Each row is a point on a tangle of strands that fork and nearly touch. The rows are in no order.
Two points are linked if the straight distance between their rows is under 89.8. Some points are linked to none.
Vedog: [  2.7 -33.8  17.1  -1.6  11.4  21.6 -12.9   8.7  -8.4 -34.9   4.2  10.5
   1.2 -22.7  15.8 -11.0  25.3 -71.8  -2.4  -1.1]
dutas: [-46.5  39.9 -14.6  -7.9 -24.9 -25.2  45.3   6.7  23.0  -3.3 -21.1  -2.8
  25.2   7.5  13.3  20.6 -34.9  -8.3 -18.7 -44.1]
remaz: [-43.9  36.3  15.5 -37.6 -16.7 -24.5  14.3 -28.8 -20.0  38.5  46.0 -17.8
 -22.1  55.6  -8.0  43.9   6.8   0.8 -42.1  -8.5]
nefer: [-12.4  -3.6  36.3 -70.0  19.4  -4.5  -5.1  -7.7  15.2  10.9   4.4 -20.5
 -66.3  58.4  12.2  17.1 -20.9  11.8 -21.3 -33.7]
Sape: [-29.0  82.2  16.3 -16.6  15.9  31.5 -11.8 -15.1 -42.1  11.3  14.6  -8.8
 -22.3  37.4 -15.0  52.0  20.5  14.7  -3.7 -18.7]
Duk: [  2.7   0.0 -13.4  -7.3  28.9  13.2 -40.5  38.7 -20.0  -6.0   7.8  23.2
   9.2 -54.8  10.5  30.5   6.1 -12.1 -15.4  22.3]
Mizud: [-48.2 -30.7  -8.1  -3.2 -38.1 -57.0 -11.0  21.5  50.1  -3.0   4.4  -0.3
  18.3 -36.0  26.2 -10.1  26.2 -53.1 -50.9  -3.1]
tamo: [-28.6 -27.8  31.6 -46.1 -19.4  32.2 -10.4   8.6   8.8 -27.8 -29.9 -12.1
   7.8  43.8  31.4 -11.3  22.2 -38.3  -7.3 -18.4]
sozez: [  6.7   1.3  -6.8  30.9   1.2 -27.1  10.8 -23.7  -1.5  30.5  10.4   9.2
 -19.9   3.6 -10.1  21.0 -27.2  -1.0 -37.3  38.4]
bunit: [ 25.7 -41.8   4.8   1.2 -31.9  53.8 -46.5  32.6 -32.4   7.8   9.8  11.8
  -4.8   4.0  25.8 -22.0  30.9  14.6  17.9  55.0]
Ludig: [ 19.4  19.0 -26.8  22.9  32.6  -9.2  -9.0  13.0 -19.6   5.1  -7.7  19.1
  17.4 -44.6  -7.2   0.3 -28.4  33.0  23.0  27.2]
Savub: [  0.7  27.3 -22.9  -4.4  -7.8   6.8  42.9 -26.4  -6.6 -43.3  -9.9 -42.5
  41.0 -23.4 -17.0 -20.0  -0.9 -19.5  12.7 -41.4]
pas: [ 39.7   0.1 -45.9  53.2 -38.5 -12.3   2.4 -24.0 -12.2 -27.7  66.9  -7.9
  39.0 -31.1 -42.8  -1.3  16.4  64.1   2.5 -24.2]
Sena: [ 11.1 -23.0  12.9 -24.5  19.6  -3.9 -31.9  56.3   9.1  40.1 -32.2  19.1
  20.7  -4.3  18.6 -12.5   3.8  32.4  20.1  36.6]
zaroz: [ 40.5 -47.1  -1.9  15.7  -2.7  66.8 -41.3   2.4 -46.0 -13.0  27.5  23.9
 -37.2   4.9   8.5 -10.6  34.8  -5.4  16.1  28.5]
tenod: [ 16.1  36.5 -28.5  26.1 -29.4 -21.7  59.1 -10.5  -8.1  13.3  22.7 -18.2
  13.9  20.8 -27.0  -2.8   1.7  60.5  17.3  -4.2]
Fano: [-24.5  -4.4  25.8  -9.9  69.0 -81.2   8.5  13.5  45.2   4.2   7.1  -9.8
   0.7 -14.1  -5.1 -19.5   8.3 -39.3   7.8  -9.0]
beg: [  1.9  67.7 -13.2  23.7  39.9  -3.3  18.5 -22.8 -27.8  11.7   8.1  11.2
 -11.5 -21.9 -32.6 -12.7 -33.9  25.4  46.8 -25.6]
Fakap: [-43.1  -4.1  17.4 -47.4  -2.4 -74.1  -0.7  20.1  66.9  10.1 -19.0  -3.9
 -35.2  11.5  25.8 -19.1 -19.3   4.2 -23.3 -27.8]
Daseb: [-20.9   4.6   1.7  -5.5 -22.5 -10.7  15.8  31.7  36.8  16.5 -45.1  17.5
  43.6 -17.7  21.3 -12.7 -39.0  26.2   3.0   1.7]
Kos: [ 33.7 -10.8  -5.3  11.3  49.4   7.7  -4.1   1.1 -13.4 -28.6  -1.1   2.8
 -15.6 -36.9  -9.3 -15.4 -10.9 -26.6  34.2  -1.7]
Seze: [ 20.6  -5.6 -25.5  25.2  49.1  -0.5 -27.5   4.9 -20.4  -4.2  -4.9  15.0
   9.3 -62.3 -27.2 -26.1  -5.9  12.3  44.4   5.4]
buna: [-26.6  33.9 -20.3  18.6  -7.7   1.6 -10.5 -30.0  -7.5 -23.7  22.2  46.4
 -14.5 -50.4 -14.1  51.4 -11.2 -35.4 -48.0  -4.8]
Mena: [  5.3  -7.1  15.8 -66.4  38.7  48.7 -30.7  56.8 -15.3  -2.4 -36.6   2.2
   7.7   2.4  20.3  13.5  22.9  -6.3  15.9  -3.3]
pami: [  8.3 -27.8  -2.8  18.9 -26.7  32.4  -1.3 -11.2  -2.4 -15.2  -7.7 -25.1
  17.5  -8.6   0.9 -65.1   1.4  17.0  67.3  -5.7]
napiv: [-22.9 -44.4  17.1 -30.6   0.7 -41.1 -20.3 -15.2  29.7 -10.0  24.9  -5.6
 -32.5  -0.7  -6.4  15.5  25.5 -58.3 -38.1   4.2]
Keper: [ 13.8 -18.3  -7.9  41.7  14.7 -18.2 -16.7 -13.2  -2.7 -32.3  33.9  -7.5
  12.1 -75.0   9.4  10.1  13.5 -37.5 -16.8   7.5]
Deru: [ -7.8  22.3 -35.6  48.0 -37.8  17.9  -4.0 -36.1   1.5 -17.4 -28.7  32.2
 -13.6 -36.4 -29.8  -6.8 -40.3  36.2 -17.9   4.6]
sefet: [ 17.7  -1.1 -38.6  48.7 -64.9   2.1  18.2 -50.8  -3.4 -12.8  25.0 -19.8
   9.9 -22.7 -18.6   8.5  -7.1   4.2 -31.7  -5.4]
kir: [ 51.9 -19.3   0.1  13.0  54.3  19.3 -11.5  -9.2 -28.2  38.8  -2.0  32.3
 -30.9  -3.5  -4.5  18.2 -18.4   1.4  14.7  27.8]
kib: [ 24.4   8.9 -37.0  55.9 -16.6 -13.2  -5.5 -23.5 -14.6   3.9  38.2  -6.2
  -2.3 -29.3 -39.5  -8.5   6.1  51.2   0.0  15.8]
diri: [-47.7  32.1   2.2 -36.4 -10.5 -51.2  27.4 -24.2   2.0  16.8  31.9  -6.7
   0.9  25.3   5.3  21.7  -4.4   0.7 -22.7 -18.8]
bar: [-21.0  25.0 -20.1  29.4  -8.0 -44.5  24.6 -19.1  -5.0  21.8  45.0  21.9
  -3.6 -20.4  -2.5  30.9 -10.8  -9.2 -31.8  23.8]
Sibi: [-30.7  51.3  26.5 -34.1  13.7   3.0  -5.8 -28.3 -30.9  32.6  38.5   6.2
 -18.8  46.0 -16.3  45.7  24.2  11.7 -11.8   0.3]
Zelol: [ -0.2  15.7  -4.5 -23.7 -28.1  -6.3  32.5  19.3   3.6  19.6 -33.9 -44.0
  52.5  36.9   6.3 -10.2  -4.9  34.6  14.4  -9.7]
radiv: [-22.9 -29.8  -7.5  31.0 -45.0 -26.2   3.7   9.1  35.9 -15.3 -11.8  25.9
  15.6 -46.6  25.1 -20.9   7.8 -58.1 -15.2   9.2]
sep: [  0.1 -18.8 -28.6  34.0 -71.8  36.7 -26.7 -19.3  -8.6 -27.0  -7.8   8.1
  18.7 -55.0   1.1 -21.2  -1.0  32.0 -10.2   6.2]
Zoti: [ 16.0  -3.8   2.8  10.5  13.4 -25.5  29.1  -2.1  20.0  13.1 -21.8 -10.7
  16.4   0.2   3.7 -21.9 -37.1 -11.4  20.8  -9.2]
tipus: [  6.3 -46.5  30.8 -49.2  10.4  73.9  -7.9  -0.4  -7.2  -1.2  -0.1  -2.3
 -43.1  42.4   7.3  20.5  16.2 -19.4 -21.4  -7.9]
Dilun: [  7.4 -38.5   1.1  28.6 -59.7   3.5  15.4   1.7   3.3 -17.0  18.2   1.6
   8.5  40.6  34.4 -53.4  35.2 -19.6  14.3  49.1]
Gab: [ 34.2  12.8  12.1  -9.1  12.1  11.4  -2.3   4.2 -26.3  43.6 -10.5 -40.5
  20.7  45.1   9.5   0.8  -5.9  52.2  21.7  22.7]
fodis: [-14.3  49.4 -44.7  19.7 -56.6 -31.7  66.9 -12.6  -2.9  -9.2  11.4  16.4
  32.4 -15.5 -18.2   7.6  -1.7  12.2 -15.6 -24.3]
Nad: [ 13.0  67.5 -10.5   1.0   6.7  59.1 -31.5 -18.6 -35.6  12.9   3.5 -11.6
 -29.6  34.2 -21.1  41.3  44.1  21.1  -1.8  -0.6]
bima: [-17.8 -51.7  34.6 -59.3  -9.9  47.6 -17.2  29.0  14.6 -14.3 -13.0  19.1
 -25.0  30.2  27.8  -2.9  31.6 -16.6  -6.6  12.7]
pezus: [-55.4  53.7 -53.2   3.3 -52.5 -27.2  58.6  -5.4  13.0 -11.1  -8.2  17.8
  37.6 -15.2   4.1  24.7 -12.0 -16.6 -34.1 -39.6]
kagid: [-14.4   2.3   7.2  -5.5  60.6 -75.2  -0.3  19.2  20.9   1.7  35.4  19.5
  -7.2 -26.0  -5.5  14.3 -12.9 -20.8   5.0  10.3]
mefif: [ -1.9 -21.8   4.2 -50.1  21.3  57.1 -46.2  32.8 -18.5 -14.9 -18.5  13.0
 -11.4 -12.4   1.5  44.8  33.5 -17.6 -20.0  -3.7]
veded: [  6.1 -38.5 -11.2  41.6 -68.4  27.2  13.5 -30.6 -15.0 -24.1  16.6  11.1
  -3.2  17.0  29.3 -45.1  -0.2  -4.7  16.2  38.1]
Pinu: [ -1.8  67.2 -21.9  19.2  22.9  37.6 -14.4 -21.2 -27.5 -11.3 -10.4   3.2
  -3.5  -3.8 -30.1 -14.7 -17.8  45.7  35.1 -24.2]
rilom: [ 35.5   9.6 -21.2  13.1 -10.6  20.1 -30.3 -21.2 -28.5  25.6  -2.2  -2.9
 -28.5  21.3 -20.8  25.1  17.0  34.1 -26.0  44.7]
nageb: [ 26.4  -1.4  15.4 -11.9  20.5 -21.3  -8.0  36.7   7.7  51.1 -20.9 -20.0
  33.8  22.9  18.9 -11.9  -4.5  33.8  39.3  34.0]
Vamin: [-10.6 -13.9   1.5 -19.6 -13.1 -24.7   2.7 -31.5   5.2  -0.7  27.0 -28.2
   0.6  18.0  -3.9  18.8  20.0 -44.0 -34.4  13.1]
nudan: [ 14.6   4.3  17.2 -10.9 -20.6  19.8 -11.3  -1.6 -18.8  44.8 -35.8 -19.9
   4.4  56.7  15.3  14.0 -13.7  35.9  -7.4  25.4]
Bosi: [ 10.2  26.6 -20.9  14.7 -30.6  39.1  35.8 -38.3 -18.3 -40.0  -8.2 -46.2
  21.5  13.7 -37.9  -7.9  13.1  17.7   9.4 -38.4]
mosam: [ -1.9  -5.7  -2.0 -16.1  -0.7  58.7 -39.9  42.5 -22.7 -11.5 -21.9  30.3
  -6.8 -45.4   1.7  37.1  16.7  -1.7 -24.2  11.5]
tiv: [-11.8 -43.6   1.9  13.6 -47.8   9.9  -4.0   5.4  12.4 -13.8  -5.4  41.8
  -8.8 -22.1  30.5  -4.7  10.4 -43.9 -31.3  29.6]
sesi: [  4.8 -10.5 -14.7   7.9   7.4 -15.3  -9.5  14.7  19.5   1.7 -27.7  39.7
  -2.9 -45.7   7.8  -0.6 -38.3 -24.4  -8.9  34.6]
Ves: [ 41.2  25.5 -16.9  11.2 -29.1 -23.1  49.2   4.8   1.7  34.5  -6.8 -30.7
  39.2  36.8  -3.3 -17.8  -8.0  56.1  24.4 -10.1]
ler: [-43.7  46.1 -18.7  30.1  -1.4 -38.3  24.3 -16.4 -16.8  -4.8  57.5  44.0
 -11.4 -51.3 -12.7  33.5   6.3 -30.3 -24.3  -1.6]
tunor: [  8.5  38.7  -9.2   8.4 -10.2  56.7 -39.7 -15.1 -22.9   4.6  -2.9  -3.6
 -35.3  25.3 -15.2  48.0  32.2   9.4 -50.2  18.5]
rula: [  9.1 -11.2  -8.5  23.4  33.2 -29.0   7.5   2.5  10.1 -29.4   8.1  -1.5
  18.4 -65.8   1.9 -21.1  -1.9 -48.6  20.5  -7.7]
dalo: [ -6.6 -12.7  50.6 -14.7  65.4 -46.0  -2.3  22.1  31.7   1.2  -4.9 -15.3
 -15.4  17.2   8.6   2.0  -7.5 -14.5  25.1 -15.9]
kup: [ 13.1  49.4  -8.5  -0.2  37.7  63.7 -26.8   8.7 -43.1 -20.3 -33.9  -2.9
  -4.9  -1.3  -7.2  10.6  -8.0  18.7  25.4 -26.5]
Laz: [-19.3 -33.4  19.0 -24.9 -24.8  -5.0  -3.8  16.1  36.6  18.4 -37.2  19.1
  -0.4  27.6  16.3  -3.6 -15.2 -17.0 -24.7  19.1]
Kop: [ 17.8   2.5  26.0 -24.0  61.3  24.0   4.9 -16.5 -11.9   0.6   4.2   9.3
 -53.7  28.5 -15.3  41.4 -32.9 -26.9 -13.2  -9.1]
Dibug: [ 20.6 -29.6   4.7   2.7 -12.2  83.5  -3.1  15.5 -16.9 -20.9  -3.5  51.1
 -48.3   7.1  15.3 -20.9   7.4  -9.4  12.6  26.1]
Seses: [ 13.6  25.5 -14.4  19.8  36.4  -6.6 -16.1 -14.5 -49.1  -4.3  46.5 -33.4
   4.4  -7.7 -20.4  26.0  27.8  -1.2   9.6  12.8]
sogok: [ 10.4   1.3  19.0  -7.4  33.4 -51.2  34.7   9.8  31.3   5.7   3.8 -60.5
  25.1  42.2   0.7 -12.7  14.5 -21.4  28.2 -27.9]
Lem: [ 25.8 -34.6 -13.5  47.7 -18.3 -13.8 -21.1  -1.9  10.4 -34.1  31.1  -5.5
  30.4 -79.5  11.1 -19.4  29.2   5.0  -2.3   9.5]
Potav: [-17.7 -26.9   9.1   0.0  -8.3 -32.7  -5.7  44.7  30.5  -0.9 -17.6 -33.4
  51.9  -9.4   7.4 -37.9  42.9 -16.6  21.0  -2.9]
kika: [ -8.0 -31.2  23.3 -30.7  15.5 -32.2 -33.8  25.5  28.0 -17.4  18.3 -18.6
 -14.0 -13.0   6.3  10.6  44.2 -32.9 -25.1   7.2]
segub: [-11.5   9.7  28.2 -43.5  39.4  28.8  -2.2  19.2  -6.4 -15.3 -40.9  11.6
 -14.2  31.7  19.2  35.8 -30.4   5.4  -4.2 -40.8]
tuf: [ 13.9   6.4 -37.9  55.8 -32.7  31.7 -39.1 -41.6  -7.0 -17.1  13.6 -10.6
  -4.1 -21.8 -45.0  -7.3  17.5  61.3  -2.1  -1.9]
Seku: [ 21.2 -22.5   8.5   7.3 -10.8  51.9   0.3 -22.8 -12.0 -22.7 -24.9  41.5
 -19.5 -15.0  13.6 -25.8 -14.5 -15.0  31.2   2.1]
mak: [ -6.2 -29.3  39.3 -39.8  11.6 -18.6  10.4 -18.7  33.9   4.0  -1.3 -32.4
 -38.4  60.4   3.0 -25.1   4.9 -53.4  -5.2 -32.2]
Fedo: [ 26.3 -24.8 -15.6  38.8 -45.6 -21.1  17.7 -37.3  -4.3  -4.6  32.9 -41.6
  26.7 -28.5  11.2   7.4  33.7 -15.0 -37.6   6.7]
felum: [ 19.6 -12.3  -8.7   6.5 -39.7  33.4  13.3 -31.2 -28.2 -27.1  -6.8 -46.1
  26.7   3.9 -14.6 -41.8  23.5  19.4  31.3 -14.6]
gesa: [-26.9  38.0 -15.9   3.0 -34.2  15.1  38.3  -4.4  13.4  -3.3 -43.5   7.6
  37.8  -9.3  14.0  -6.0 -47.4  16.5  -6.3 -31.7]
botet: [ -3.4  29.0 -44.6  38.8 -39.6 -12.6  26.0 -18.0  10.5  17.2  -0.6  27.8
   2.2 -28.8 -22.5 -10.5 -55.9  52.2  -8.9  28.8]
gar: [-46.4 -35.2  17.2 -56.1 -52.0  13.1   3.5 -11.3  29.6 -30.3 -26.3  -1.0
 -15.9  21.4  27.8  -9.7  26.6 -65.0 -36.8 -21.2]
Besa: [  0.0 -18.8 -14.7  43.7 -66.9  39.9 -25.1 -41.2   5.2  -6.6 -13.6  15.4
 -13.2 -32.3  -2.6 -11.0 -16.1  24.5 -34.1  25.7]
Diba: [ 12.2 -13.4 -19.9  25.2 -36.6  41.1 -42.5 -11.2 -24.9 -30.6  -9.4  -2.3
   4.9 -36.8 -24.5 -24.8  -0.5  47.6  20.2   3.1]
Tumef: [ 50.9 -24.4   1.8  12.2  42.0  23.7 -16.1 -15.7 -30.9  34.4   2.1  -4.4
 -14.4   8.0 -14.4 -27.7  -2.8   6.6  40.3  37.7]
dud: [ 25.5  -3.0 -46.1  45.0 -36.3 -16.2 -17.8  -2.9  -5.4 -43.3  43.7 -16.4
  51.8 -55.0 -10.4 -12.1  19.6  44.3 -10.2 -14.4]
Kuval: [ 24.7  31.3 -19.7  38.6  27.8  19.2 -26.0 -36.5 -10.1  30.0  15.3  14.9
 -52.0   7.4 -30.8  19.1   0.9  29.0  -5.7  33.2]
revek: [ -8.7 -35.9  37.4  -1.2   3.7   5.9   4.0  17.5  23.1 -28.3   0.0  11.7
 -16.1  15.8  10.4 -32.0  25.0 -76.5  19.6 -14.4]
vame: [-24.9  24.3  -0.9 -17.1  -2.3  -3.4  42.6  -4.1  -0.3 -42.9 -14.7 -49.6
  41.7  16.2   7.7  -5.4  14.3 -35.9   4.3 -57.6]
legu: [ -6.3   7.3  31.7 -35.5  -2.8   7.7   1.1   7.2   6.6  37.5 -37.7  -8.7
 -20.1  71.0  20.5  25.0 -40.5  46.0 -29.4  -1.2]
tib: [ 15.7  -7.4  35.5 -18.4  81.2 -17.3 -20.8  33.4   5.2   3.5   6.2 -28.4
   5.3  18.8   5.0   6.9   7.2 -16.9  47.6 -16.6]
rasel: [  9.9  58.9   5.4  -3.8  58.5  14.4  20.0  -3.9 -29.9 -22.9   3.5 -21.6
   7.7  10.0  -3.5  11.8 -23.6 -15.6  34.1 -41.5]
Guzul: [  2.9  28.4  -1.2  18.2   5.9 -11.7  22.3 -23.3  -8.7  58.7 -10.6  10.7
 -19.5  26.9  -8.1  28.0 -51.8  36.0 -20.0  19.4]
Dek: [-19.1  14.8   3.6 -31.1 -22.5 -19.4  44.4  -2.0   6.4 -10.6  -0.2 -50.5
  45.9  38.2  -0.2  13.3  15.3  -4.3  -5.4 -32.1]
vopif: [ 14.4 -22.6   5.8  12.5 -18.5   5.5  10.7  25.4  12.9 -15.7 -24.5 -24.9
  51.9 -12.0   7.0 -56.7  21.4  -2.0  61.5   4.3]
keliz: [-40.7 -31.5  20.2  23.6 -15.4 -12.7  15.0  25.9  36.6 -41.3 -20.5  47.8
 -16.7   0.7  30.2 -56.1  27.5 -76.7   4.3   0.3]
kesan: [ 10.1  21.6   4.4 -17.6  72.2  -5.0   1.8  24.8 -14.5  -6.7  -8.1 -17.6
  30.9  -2.3  -2.1  -4.6   0.7  -6.8  49.5 -26.9]
vode: [-21.8 -34.8  23.3  -9.3 -26.2 -59.8   5.5  39.8  44.9   0.0  11.4 -34.0
  38.4  -2.5   3.0 -25.4  63.1 -16.6  -9.0  -1.3]
feka: [ 20.9 -48.1   7.8  14.2 -24.7  17.0 -12.2  17.6 -19.3  -0.3  24.1  -7.5
   5.0  19.3  27.1 -25.7  50.7 -21.4  15.7  37.0]
degu: [  2.1   3.5 -11.9  26.5 -11.3  32.9  10.7 -38.7  -4.5 -17.4 -42.0  14.0
 -13.1 -20.6 -16.2 -29.8 -38.8  20.8  13.7   3.1]
kap: [  2.5 -39.6   8.0  12.9  -5.6  34.4 -37.2  45.7  -0.6 -45.8  -0.4  14.6
  21.1 -46.4  26.4 -28.8  42.0 -47.8  23.5  15.7]
Nodad: [ -7.7 -10.9   0.6  -3.3  34.0 -83.1  52.4  12.7  46.3   2.5   2.1 -18.0
  23.4   1.3 -10.9 -35.7   8.9 -28.6  25.9 -28.8]
Gebe: [-21.8  -8.4   0.7  -2.7  17.8  -7.1  12.1   3.0  39.5 -11.7 -37.8  52.9
  -8.4 -25.5  15.4  -5.0 -50.2 -40.7   3.0  -8.0]
Poni: [ 14.5 -21.0  10.5 -13.3  -7.9  30.8 -32.5  41.6 -15.3  12.0 -34.4   6.8
  15.1   9.8  28.2 -14.7  14.2   8.5  22.9  43.8]
mubu: [-14.5  -3.4  12.1  -5.3  12.6  26.0   8.0  -6.9   2.6 -15.7 -49.1  26.2
  -7.2  -8.3  16.1  18.1 -44.1 -20.4 -15.6 -29.9]
teful: [-22.1  41.0 -22.8 -32.6 -19.6 -41.2  64.0  30.6  13.6 -15.2   6.9 -19.9
  71.8  11.1 -11.1   4.1  20.0   4.4  10.9 -45.0]
zive: [  0.1 -16.3  -7.6   3.2  34.7 -12.8 -30.8  21.4   0.1  18.9  20.5  40.9
 -25.2 -28.6  -2.9  44.3  -8.2  -2.3 -39.0  41.0]
famu: [  3.6  30.1 -46.9  55.3 -60.4 -12.6  44.8 -46.9   8.2  -9.1  22.7   0.7
   4.4 -15.5 -43.0  -0.5  -2.2  29.1 -22.6 -20.6]
purak: [ 23.8 -16.9  18.1  -8.1  48.3  -3.6 -11.0  16.0   7.5  24.4   3.6  45.1
 -36.8  -9.7  -5.6  35.2 -33.1  -1.0 -12.8  35.1]
roz: [-36.0   6.1   6.2 -50.9 -12.3 -52.9  10.1   2.8  32.1  25.9  10.2 -26.1
 -14.4  49.1  30.9   3.9 -21.4  14.0 -23.6 -24.1]
rufi: [ 13.4  26.9 -39.9  11.4 -19.4  25.6 -36.8  11.4 -30.1   4.1  19.1 -30.9
  37.4 -15.5 -31.1   8.0  30.0  67.7  20.5  -4.4]
Raku: [ 19.6  39.6 -27.1  31.0 -23.5 -25.4  46.8 -30.0 -28.3   3.7  63.7 -14.7
  25.1   2.9 -56.7  -7.5  11.9  55.2  41.8 -28.8]
Koge: [-28.2   0.4  -2.1 -39.8 -31.9 -10.5 -10.8  28.6  18.8  21.1 -32.2   5.1
  31.4  11.5  25.9   1.9 -18.6  11.4 -34.8  16.5]
nozun: [ -6.3  22.7   5.5  -4.9  50.9 -42.2  11.0  13.5  -5.1  33.3  38.1  19.6
   0.2  -8.2  -6.7  18.5  -6.3  16.8   6.4  25.7]
gev: [  7.9 -25.0  30.4 -31.7  12.0 -25.7  15.8 -15.0  12.6  18.3  -5.6 -55.0
  11.0  61.2   8.2  -9.5  19.1 -30.0  16.4 -17.1]
guven: [-19.0  39.2  32.6 -42.7  17.5  11.9  -8.6  27.3 -16.9  25.6 -14.2   6.0
 -19.7  57.0  12.3  53.7 -33.1  32.9   1.1 -26.8]
zat: [  8.8  43.9 -10.4  35.7   5.0  -7.6  27.2 -28.6  -2.9  29.2 -19.3  20.1
  -9.1   6.1 -12.7   5.1 -58.0  57.6  11.5  23.1]
bul: [  2.5  35.2  -8.4  13.8  36.0 -44.0   6.3  32.7  -1.2  30.6  -6.4  22.1
  14.6 -18.3   7.7   2.4 -35.1  37.1  22.7  41.4]
Milom: [-17.3 -37.9  35.9 -34.7   2.4 -37.0  -7.3  26.1  52.6  18.7 -21.2  16.0
 -48.6  27.1  17.9  -9.7 -21.3  -6.2 -16.9 -10.7]
pidof: [ 20.0  38.5 -14.8  40.5  48.8  -2.7  25.4 -51.9 -27.4   2.8  33.7   0.2
 -19.8 -13.2 -33.0  -5.2 -15.6  13.9  34.5  -9.0]
Buzu: [-26.9 -35.9  58.5 -23.1   9.6 -14.2   8.0  17.0  35.1 -10.2 -10.4   6.8
 -39.6  46.8   8.3 -56.8  33.4 -57.0   5.2 -31.7]
vutuv: [ -0.9 -19.6  40.8 -55.4  -6.2 -10.6 -18.4  14.3  20.6  45.0 -13.1 -23.2
 -45.7  80.0  33.1  19.8 -22.3  38.0 -13.6 -14.4]
kuge: [ 21.8  13.1   2.6 -29.7  31.7  59.9 -28.1  33.0 -34.0   2.4 -38.5 -14.9
  10.0  19.9  -3.7   5.0  -1.4  16.7   7.0  -8.6]
Burad: [-14.4 -61.0  33.9 -28.6 -10.1 -32.9 -41.3  56.3  35.0 -13.2   8.1 -14.8
   9.7 -14.2  14.0 -18.9  64.9 -21.1 -17.2  10.8]
Sunu: [ 35.6  16.0 -19.8  45.2  47.7  16.1 -12.5 -56.9 -18.7  20.9  24.3  17.0
 -41.3 -12.8 -50.2   3.5 -32.0  30.4   8.8  13.2]
Loru: [ -2.7 -35.7   0.0  10.5 -16.1  24.4 -20.6  14.8  13.0  -6.9 -23.5  63.4
 -16.9 -66.2  11.2   8.0 -18.5 -33.6 -35.3  37.9]
linu: [ 24.7 -26.5  26.9 -33.8  44.6  60.4   6.4  -7.7 -20.4  22.3 -14.7  15.7
 -42.8  35.2  -3.2  29.0  -4.7 -16.5  -8.9 -15.1]
dami: [ 20.6 -32.8   0.5  20.3 -37.0 -21.3  -3.9 -31.5  -2.0  14.8  52.6 -26.2
  10.4  -5.0  15.0  22.5  26.8 -46.8 -59.0  20.7]
misum: [ -9.3  -5.8  28.4 -49.6  53.6 -11.9   4.7  -1.4  11.8  -7.9  12.6  -8.1
 -53.6  43.4   1.8  30.8 -12.7 -20.8 -17.8 -26.9]
roro: [-40.4  36.9  22.9 -22.4  38.0 -35.2  17.0  -6.5   6.3  20.0  12.0  33.1
 -25.2  19.9  15.1  30.9 -63.9   6.1  10.4 -26.1]
poso: [ 18.6 -34.3 -23.9  37.9 -10.0  27.9 -51.2  -6.2 -20.5  -2.8  -0.7   5.4
  26.5 -32.0 -14.5 -47.7  -7.9  53.2  37.4  23.3]

A fork is a point with three links. Follow the links from the first point to the second and name the forks in between, in order.
rasel; Deru => Fano, Diba
dud; Deru => Diba
mubu; bima => legu
botet; kagid => Deru, Diba
bar; Kop => Deru, bunit, legu
Nodad; Diba => Fano
Poni; bul => bunit, Deru, Diba
veded; botet => bunit, Deru
vutuv; sep => legu, bunit, Deru
rula; feka => Diba, Deru, bunit

A fork is a point with three links, a tip a point with one. Leave the first point through the second and follow the links. Name the first fork or tip that comes.
Koge; Daseb => Dek
Kos; rula => Diba
kib; pas => Fano
buna; ler => Deru
Sunu; pidof => Tumef
gar; tamo => legu

Follow the links from the first point to the second, and from the first to the third. Name the last point that the two ways share.
poso; bar; Dilun => Deru
Dilun; Keper; vutuv => bunit
kesan; revek; tuf => Fano
sesi; Kop; feka => legu
bunit; radiv; tipus => legu
Diba; bar; Dilun => Deru

Name the points in between on the shortest way along the links from the first point to the second, in order.
pezus; napiv => fodis, famu, sefet, Fedo, dami, Vamin
feka; radiv => bunit, Poni, Sena, nageb, Gab, nudan, legu, guven, segub, mubu, Gebe, sesi, Loru, tiv
fodis; remaz => pezus, dutas, gesa, Daseb, Koge, Laz, Milom, Fakap, roz, diri
Fano; rula => kagid, nozun, bul, Ludig, Seze, Kos
degu; rasel => Deru, Besa, sep, Diba, tuf, kib, pas, dud, Lem, Keper, rula, Kos, Seze, Ludig, bul, nozun, kagid, Fano, dalo, tib, kesan
kuge; roz => kup, Pinu, beg, pidof, Sunu, Kuval, rilom, tunor, Nad, Sape, Sibi, remaz, diri
